The views of a scene show one set of named points, each view turned or mirrored, and shifted as a whole, with a little noise and some points left out.
In the rows, zero is written as 128.

Scene 1
View 1
K650: 132 149 133 122 121 121 136 127 116 131 118 133 117 141 125 111 133 105 120 134 142 140 112 149 141 73 141 129 111 144 114 137 99 135 104 141 121 123 135 129 113 106 116 103 163 140 119 122 122 142 118 124 128 114 113
K969: 96 161 123 149 146 108 122 132 127 152 103 111 131 74 102 115 143 93 115 122 159 95 136 119 73 103 153 155 128 134 144 131 101 110 129 110 115 104 147 81 130 163 137 164 185 122 127 103 171 182 127 146 171 97 117
K508: 98 132 114 141 128 79 137 92 105 115 126 138 126 103 71 135 124 92 120 166 123 116 112 121 131 117 153 153 128 143 140 147 139 119 155 139 153 127 162 93 155 134 122 125 158 122 116 100 115 152 126 163 117 125 149
K83: 98 175 78 152 142 121 132 136 156 129 113 112 111 105 104 133 142 83 96 145 147 145 129 138 117 100 149 133 131 157 124 122 115 113 141 149 131 143 160 100 125 149 133 126 161 132 128 120 128 177 158 145 138 110 112
K306: 115 125 140 119 100 91 134 102 70 102 141 158 106 136 87 139 124 113 150 175 124 149 116 143 157 108 154 139 119 132 115 146 112 142 144 134 143 125 152 127 139 81 81 99 134 117 91 104 110 100 109 131 96 122 135
K560: 117 130 134 134 133 75 149 91 119 112 126 146 138 125 83 119 117 95 108 158 115 119 107 130 149 95 140 151 118 150 138 161 143 117 136 154 160 128 159 100 149 122 131 116 156 131 129 106 109 163 119 166 110 133 150
K703: 119 133 168 149 138 76 142 100 115 135 120 155 128 124 94 100 128 104 114 154 134 102 124 130 124 79 133 155 106 149 133 165 120 107 105 135 158 116 146 92 141 112 121 138 172 135 118 107 136 172 121 163 124 122 144
K13: 104 174 155 155 149 117 132 144 143 142 111 135 106 104 121 106 150 107 115 138 162 135 156 138 89 84 133 145 114 142 119 147 76 101 112 116 130 117 146 96 111 114 112 156 162 121 112 110 183 166 144 130 146 95 96
K945: 118 142 101 148 127 115 136 116 123 130 119 135 106 150 115 112 127 89 103 149 124 142 114 139 153 72 151 126 116 163 107 129 124 122 102 159 148 136 142 118 130 115 122 97 168 149 124 129 98 151 140 141 111 130 133
K85: 111 188 113 99 123 158 131 170 134 96 122 114 104 104 132 151 147 114 136 130 158 197 146 160 112 110 145 119 134 120 113 128 59 142 167 117 92 123 157 137 90 107 90 116 118 93 113 107 177 110 129 87 142 87 53
K897: 123 151 109 121 108 132 128 134 105 127 123 128 102 142 125 126 135 105 129 141 144 156 114 152 148 81 154 118 117 141 105 120 97 143 114 142 117 129 139 138 112 104 102 93 155 134 110 126 111 122 123 112 123 114 108
K843: 129 135 130 95 103 111 134 116 89 110 126 133 130 129 108 131 124 112 139 139 131 138 99 146 151 96 150 130 118 126 128 139 111 151 137 134 116 116 141 135 123 108 109 95 147 122 114 110 112 121 93 124 125 116 120
K110: 86 134 118 157 139 108 124 112 107 134 108 129 115 104 104 117 129 91 117 141 121 123 145 110 98 103 161 147 136 146 124 131 114 109 129 121 150 99 150 82 141 135 114 141 171 112 128 100 153 145 135 140 130 120 125
K118: 110 144 170 118 132 92 133 116 102 118 122 141 136 90 95 121 133 116 138 141 142 117 132 129 98 110 140 159 122 118 145 161 96 123 148 106 124 98 152 98 131 118 110 149 151 103 114 87 174 144 102 136 142 103 112
K816: 96 149 77 137 101 109 120 121 87 122 135 127 88 112 79 158 136 94 145 175 149 144 117 141 136 124 172 131 132 136 115 106 114 139 155 135 123 146 155 122 139 123 95 105 151 127 84 115 99 119 135 132 119 107 134
K684: 99 168 117 135 148 118 131 135 144 128 108 113 132 84 107 124 140 94 108 127 146 129 137 128 91 106 145 145 131 138 137 138 102 113 147 121 120 113 156 92 124 151 132 149 161 114 135 103 170 171 134 140 155 103 102
K685: 123 160 134 141 120 118 136 133 117 133 125 145 91 144 117 116 142 106 125 156 156 150 127 153 143 76 140 126 105 147 102 135 88 128 102 142 129 139 139 128 115 91 99 108 156 140 99 127 122 140 136 124 120 109 113
K661: 112 137 153 127 130 87 136 107 102 124 121 140 134 102 90 120 130 107 129 145 138 110 122 127 113 103 144 156 120 131 140 154 113 121 137 120 135 106 150 99 138 122 116 138 160 118 116 97 148 152 109 147 135 113 130
K908: 77 134 96 130 121 106 114 112 84 115 116 113 125 73 82 151 124 94 140 142 122 124 134 109 90 144 177 152 154 121 141 122 119 129 180 106 124 95 162 87 149 152 108 139 154 92 119 86 152 122 115 134 140 112 123
K625: 109 159 99 95 122 123 133 131 121 95 123 112 137 92 100 153 128 102 127 133 134 157 116 140 125 127 152 137 140 124 139 136 109 144 182 129 106 120 164 120 123 137 118 112 131 103 129 100 140 130 113 125 139 105 100
K228: 97 171 123 145 158 95 156 121 169 91 127 141 121 98 85 136 133 92 93 164 128 163 145 136 123 113 127 150 131 156 134 171 116 98 172 148 159 145 181 87 135 125 123 142 126 107 131 100 160 169 157 159 114 116 110
K603: 122 177 145 100 151 146 138 155 155 114 103 110 146 94 144 111 138 109 106 95 144 152 140 140 93 88 130 136 128 126 137 152 74 127 139 115 102 93 148 108 96 132 130 139 146 102 152 100 196 159 114 111 163 96 64
View 2
K684: 136 122 124 128 143 136 94 125 112 165 135 130 113 146 121 119 104 128 126 104 115 113 125 110 111 133 149 115 109 156 140 141 91 118 120 113 139 112 122 126 119 124 120 129 119 155 128 112 126 106 118 151 103 103 142
K969: 114 129 131 122 149 137 94 140 111 180 145 111 126 143 119 125 102 118 138 109 113 93 129 121 125 138 148 122 135 157 133 132 81 113 128 103 156 113 96 124 124 124 115 122 121 161 122 115 144 86 105 169 104 92 152
K13: 138 108 121 171 139 139 73 126 114 176 144 159 120 162 123 132 92 134 156 107 141 108 138 108 96 124 148 153 112 144 140 118 86 142 113 94 156 99 124 135 131 130 127 138 111 146 126 129 139 105 102 150 71 112 146
K945: 134 136 108 162 140 116 109 94 86 128 110 181 175 133 113 147 115 126 161 131 130 149 151 137 103 110 120 153 117 108 97 164 115 121 139 137 108 97 148 152 138 113 128 101 127 120 144 115 152 125 166 148 90 136 103
K897: 144 126 125 151 133 102 117 104 123 130 98 175 167 143 132 127 107 156 172 132 126 123 143 131 91 87 111 154 104 119 123 138 141 127 128 158 114 97 154 142 135 112 141 129 119 87 141 139 139 131 150 132 79 131 118
K685: 143 118 119 179 137 115 101 103 116 136 118 186 164 147 132 143 111 147 175 128 145 130 147 130 89 96 114 164 115 116 121 129 123 141 119 129 125 98 151 145 142 114 141 128 116 101 134 137 150 130 133 142 65 124 122
K228: 152 120 100 159 142 149 83 99 89 124 155 167 98 139 114 141 133 118 94 98 141 175 126 90 106 139 147 124 100 142 133 155 97 136 90 105 112 134 160 140 108 133 127 130 114 170 125 97 118 130 137 142 90 109 129
K85: 168 98 126 140 129 112 100 116 153 150 109 159 99 165 146 86 95 183 134 102 120 106 117 83 66 88 135 130 67 158 174 108 145 140 101 151 129 99 163 119 117 126 144 183 106 88 133 150 92 133 124 105 75 115 145
K650: 143 120 128 159 130 118 112 103 124 137 109 182 162 143 125 146 102 148 180 133 134 117 146 145 100 105 118 150 108 119 121 147 117 130 133 142 120 101 146 147 135 116 140 113 115 110 143 130 161 126 136 145 85 143 124
K508: 122 143 114 132 144 122 107 119 96 101 149 148 142 114 120 156 144 114 116 131 121 150 141 125 139 128 125 136 148 125 113 160 125 116 105 138 102 162 127 144 104 126 132 112 119 151 122 109 155 115 151 164 98 106 121
K110: 116 137 115 142 138 118 85 140 93 148 140 144 125 136 110 135 102 117 130 126 114 116 146 107 119 124 153 154 135 134 123 144 115 113 124 126 124 134 103 139 108 144 124 125 121 153 132 123 149 92 154 158 92 119 124
K908: 114 144 124 100 140 106 101 153 115 127 142 113 110 124 123 110 121 132 97 126 90 107 132 97 131 114 145 131 141 151 142 133 147 103 106 154 113 168 99 122 86 143 131 148 117 138 119 128 130 93 154 149 104 94 136
K843: 146 125 135 129 124 108 129 109 147 107 111 169 148 131 135 144 119 160 157 143 119 116 137 147 118 101 109 135 116 126 135 151 146 123 118 168 101 138 147 141 112 119 150 124 108 102 138 133 160 135 143 140 95 141 129
K625: 149 124 127 108 132 116 119 114 138 120 120 139 113 133 133 111 123 156 113 113 104 124 117 111 110 111 128 104 98 152 149 147 140 116 106 160 106 137 150 124 103 121 137 145 112 119 132 122 117 130 141 129 106 114 138
K306: 139 128 122 155 127 100 112 119 134 77 133 185 140 125 136 154 137 153 139 150 131 138 150 122 119 90 108 168 137 111 131 133 172 136 90 168 89 170 145 149 97 132 158 141 104 99 125 145 164 137 158 141 71 128 121
K661: 129 126 131 138 132 131 103 128 128 126 148 153 126 131 127 158 120 132 141 133 125 114 139 134 133 127 130 139 140 136 135 144 115 125 108 129 123 155 118 140 106 133 140 119 107 147 123 122 169 111 122 162 93 119 142
K816: 122 144 112 135 153 94 116 117 102 103 124 142 171 121 136 117 145 138 129 129 121 142 144 109 106 86 103 150 141 119 116 124 165 119 102 159 105 135 138 132 121 107 136 140 124 90 116 138 121 123 161 139 77 82 115
K118: 135 114 138 136 126 134 96 138 147 134 154 149 103 139 132 149 111 143 137 129 126 99 133 124 131 127 139 138 133 147 153 130 116 131 99 127 131 159 113 134 98 141 143 138 101 148 123 131 165 110 107 158 88 121 157
K703: 128 127 122 165 134 139 95 116 108 127 152 175 143 133 116 180 119 115 159 137 143 132 149 148 134 135 130 154 145 119 116 154 93 132 117 110 123 140 122 154 119 132 133 98 111 162 130 114 187 113 123 175 85 131 132
K560: 136 138 115 144 135 132 109 101 101 100 140 173 145 118 114 172 138 116 130 135 131 157 141 142 139 133 123 134 135 118 110 178 112 120 114 134 98 151 143 154 109 126 134 95 117 156 134 101 171 127 152 165 102 131 118
View 3
K118: 151 121 141 164 123 127 121 120 145 95 141 120 86 138 131 105 111 132 131 135 104 146 155 109 128 107 144 135 77 150 116 111 128 131 116 138 148 156 129 150 178 132 140 138 114 144 136 89 152 145 122 119 140 115 137
K85: 158 171 74 133 140 87 124 131 93 109 199 133 159 172 155 140 116 157 102 119 132 147 155 125 142 117 155 155 88 125 87 143 109 160 163 133 129 129 134 164 156 106 124 92 108 133 142 109 155 192 137 111 213 146 135
K661: 148 115 141 158 118 138 113 113 149 99 127 125 87 120 125 111 116 126 150 140 110 143 142 109 127 120 139 138 88 155 116 121 136 124 117 127 135 150 134 137 168 123 147 144 121 134 144 95 135 121 126 119 128 110 134
K897: 162 163 86 124 123 138 109 117 120 111 133 128 136 138 121 139 115 140 158 120 151 140 144 120 136 156 141 169 114 136 107 169 120 142 166 114 108 130 140 141 146 100 166 134 138 102 173 120 115 129 145 109 172 130 134
K969: 127 84 124 134 144 110 123 111 124 88 119 133 67 147 137 109 104 152 92 144 139 133 132 94 133 96 143 130 101 146 109 111 147 106 115 116 138 126 129 123 162 123 120 122 126 153 125 120 136 135 120 108 101 79 92
K306: 166 158 125 159 111 153 117 120 151 114 157 114 135 114 129 135 133 106 208 119 113 145 158 135 124 152 145 159 85 157 111 155 119 151 133 116 116 148 147 159 164 112 173 172 123 97 175 86 125 107 141 138 177 124 172
K603: 144 135 94 138 128 98 114 126 110 102 138 136 109 159 136 113 87 155 67 134 110 149 135 94 144 104 138 138 89 123 113 120 124 139 162 151 143 147 113 122 163 111 125 78 107 163 136 113 147 194 134 86 146 153 104
K908: 152 82 127 158 146 111 149 143 130 95 187 119 107 143 180 119 137 116 133 111 110 137 152 130 133 93 145 122 78 150 103 134 128 123 100 117 119 124 140 120 179 118 123 159 105 132 148 105 133 112 141 149 124 91 117
K13: 104 136 106 128 129 110 114 91 123 104 108 125 94 153 126 129 86 146 110 155 138 147 142 97 122 117 153 149 102 152 107 102 144 141 143 108 154 135 124 153 153 121 132 100 123 141 131 104 142 170 110 96 146 90 124
K685: 138 168 93 123 117 140 100 95 128 113 113 126 123 134 110 141 103 138 163 139 152 143 142 113 127 159 147 170 116 148 107 145 131 145 161 106 125 135 137 157 140 109 164 127 141 106 161 110 121 137 129 104 173 113 144
K816: 162 131 105 135 139 129 118 116 124 106 178 131 137 124 146 144 146 132 181 124 151 131 144 139 132 141 149 154 105 154 87 161 131 126 119 94 98 109 161 155 146 106 142 162 132 95 157 115 119 90 142 142 167 91 145
K625: 177 123 107 154 134 109 117 136 118 105 194 140 136 129 152 128 134 135 127 123 107 141 130 124 146 119 139 132 84 135 96 146 123 129 131 136 105 129 143 127 156 104 126 123 104 135 143 111 135 131 149 125 157 148 129
K684: 129 103 111 137 136 104 117 111 120 102 141 138 100 138 146 125 108 142 99 146 122 143 124 104 135 106 141 128 96 144 103 115 145 121 128 120 130 126 130 119 155 113 118 105 112 150 130 116 134 145 126 106 122 106 108
K560: 145 112 137 157 103 153 94 100 161 116 118 133 107 80 117 133 122 101 185 149 95 152 109 111 126 148 127 133 95 162 119 130 150 124 127 118 111 138 140 109 148 105 156 145 114 122 156 99 106 91 137 119 109 125 146
K228: 106 120 116 153 117 107 98 86 137 127 157 141 136 98 145 159 115 108 147 171 85 164 102 114 122 127 143 121 85 171 99 96 161 141 125 108 123 118 138 123 140 100 115 92 86 141 122 90 128 140 124 116 135 119 152
K110: 113 99 117 138 129 127 135 115 136 105 122 114 97 139 155 130 108 111 140 131 120 144 140 113 122 114 143 135 95 155 116 123 141 133 126 104 131 124 127 116 166 114 140 140 117 126 159 105 116 125 130 125 109 82 118
K843: 189 149 115 151 116 147 107 132 137 103 147 128 123 121 120 117 126 131 164 116 121 139 146 120 141 147 133 156 94 135 114 164 115 133 147 138 109 150 140 137 160 110 168 153 129 115 169 108 125 116 149 118 160 151 138
K945: 132 140 94 121 114 149 99 97 136 121 101 132 126 107 116 149 111 118 173 139 139 144 117 111 131 167 133 160 123 151 115 156 144 134 161 100 103 120 137 112 133 93 164 134 133 105 175 121 91 104 142 108 129 115 133
K83: 122 114 93 119 135 107 102 96 113 115 141 149 127 121 138 150 118 137 126 152 140 142 104 112 135 132 139 138 114 151 94 133 152 121 139 99 105 101 140 114 130 95 120 102 117 129 136 129 113 120 133 106 125 102 116
K508: 143 100 137 157 118 140 112 108 153 109 144 130 106 93 137 132 134 105 179 143 105 144 121 121 124 134 135 130 90 167 109 130 149 118 108 109 109 127 147 118 155 109 141 156 113 120 147 99 114 87 135 135 113 102 142
View 4
K897: 132 89 105 153 119 151 128 137 112 146 75 127 126 124 90 157 169 135 109 92 140 163 118 122 117 179 118 143 135 115 134 135 119 158 106 97 150 132 120 133 86 138 117 132 115 137 165 158 162 144 109 120 126 106 98
K945: 128 86 129 165 116 174 136 119 114 129 106 148 99 130 85 143 172 122 92 119 135 156 150 121 127 166 133 143 159 98 124 121 138 151 93 121 155 122 132 111 76 165 138 144 129 131 159 156 147 145 126 149 132 99 90
K83: 134 120 122 138 113 150 141 138 123 110 112 167 108 117 105 114 140 145 96 144 120 159 135 142 114 151 135 128 144 105 128 125 149 143 134 149 138 115 127 107 110 155 141 132 115 126 147 115 133 117 131 134 91 103 122
K110: 163 105 155 117 118 154 109 137 133 119 95 159 126 114 103 149 159 137 131 149 119 132 157 144 139 135 143 143 149 111 128 148 122 123 100 168 140 117 134 119 98 134 112 138 135 128 122 115 138 152 152 133 99 131 93
K13: 152 105 150 117 119 139 110 145 92 152 113 170 114 126 88 164 128 139 122 139 118 134 120 163 118 139 110 144 147 119 119 120 133 107 115 144 129 91 121 128 133 106 127 108 148 127 121 138 152 127 123 104 76 129 128
K118: 162 124 140 123 115 141 97 138 133 144 87 117 157 127 88 170 153 130 143 126 122 126 137 156 124 127 114 148 122 119 112 148 109 97 99 175 115 147 130 139 114 113 122 110 166 148 120 120 143 138 134 111 105 157 112
K661: 150 116 137 138 113 157 109 129 134 132 96 120 142 131 89 163 164 124 128 130 128 133 144 144 126 131 125 151 134 110 108 144 115 105 90 173 122 148 134 128 94 129 129 119 163 145 123 125 135 137 137 125 114 148 102
K703: 141 100 155 151 112 178 114 116 112 137 120 137 112 142 76 169 168 107 112 136 128 127 154 142 131 130 125 158 160 98 99 125 125 95 72 168 129 131 139 113 85 137 144 124 178 140 118 146 134 142 139 139 123 139 95
K685: 134 81 119 149 111 160 122 142 85 146 90 143 108 132 85 169 161 125 110 105 142 156 120 132 110 172 115 152 145 115 118 116 127 137 97 105 146 117 118 125 89 133 126 125 139 136 150 168 168 135 110 116 117 114 108
K603: 160 136 141 127 146 106 117 124 142 180 105 134 150 118 81 143 112 150 123 105 96 133 119 166 132 130 86 118 125 115 134 141 134 128 142 138 131 106 121 156 173 100 130 90 131 136 151 118 145 142 112 113 80 124 136
K560: 145 111 136 162 107 182 120 117 134 113 109 119 120 141 83 144 173 106 108 128 126 137 174 133 128 139 136 144 144 93 103 128 135 118 86 172 135 162 138 106 74 172 153 138 168 148 149 134 134 140 139 160 143 131 93
K650: 131 91 123 160 125 157 127 119 112 158 97 129 118 131 78 163 167 124 102 100 134 151 123 126 124 164 112 146 147 107 123 127 122 140 93 110 146 123 127 133 93 132 130 123 136 139 153 162 153 147 112 126 125 113 96
K908: 169 131 128 106 111 139 105 155 166 98 62 127 169 102 124 134 165 152 146 146 124 142 151 141 129 139 153 136 112 121 136 173 106 128 118 188 125 158 134 128 90 137 101 138 119 138 125 83 133 140 156 121 97 147 96
K684: 149 133 138 124 125 133 126 135 139 133 108 152 135 116 99 132 132 149 115 141 110 141 133 156 123 129 123 129 135 111 126 140 134 118 131 169 126 117 130 128 132 125 133 114 131 132 127 104 130 126 133 120 82 127 123
K625: 157 136 101 135 115 131 120 144 156 122 71 107 163 116 103 126 149 147 128 108 120 155 133 141 114 155 121 123 100 117 130 150 127 147 137 153 129 167 121 136 116 145 126 123 122 145 168 106 148 129 122 123 111 127 120
K843: 138 107 104 159 118 151 119 124 142 147 69 93 150 128 84 162 180 124 118 86 138 154 131 123 124 163 117 145 120 110 123 148 109 143 96 127 138 164 126 140 84 141 125 126 136 151 161 145 151 148 117 126 140 128 93
K85: 170 117 95 114 120 104 107 170 112 149 55 129 160 112 97 145 121 161 142 86 119 159 101 155 102 180 94 121 94 137 144 135 129 158 155 103 138 132 98 151 149 115 107 108 109 139 182 130 187 127 95 90 90 121 145
K306: 162 87 108 144 98 172 96 154 112 116 54 98 143 131 90 176 189 114 142 96 150 149 150 125 113 177 131 156 115 120 115 136 107 137 80 132 141 178 120 126 57 154 113 145 154 150 163 155 176 146 125 127 152 141 86
K228: 178 129 136 128 99 156 108 153 109 97 113 149 118 134 90 122 122 127 128 143 107 135 173 167 107 142 125 124 125 105 108 105 165 119 130 176 134 146 120 98 125 169 153 128 167 135 169 117 160 113 130 145 106 127 139

Which points are out of place in each view (at most two, in the order of its rows)? Write none if all are in place.
view 1: K650
view 2: K306
view 3: none
view 4: none
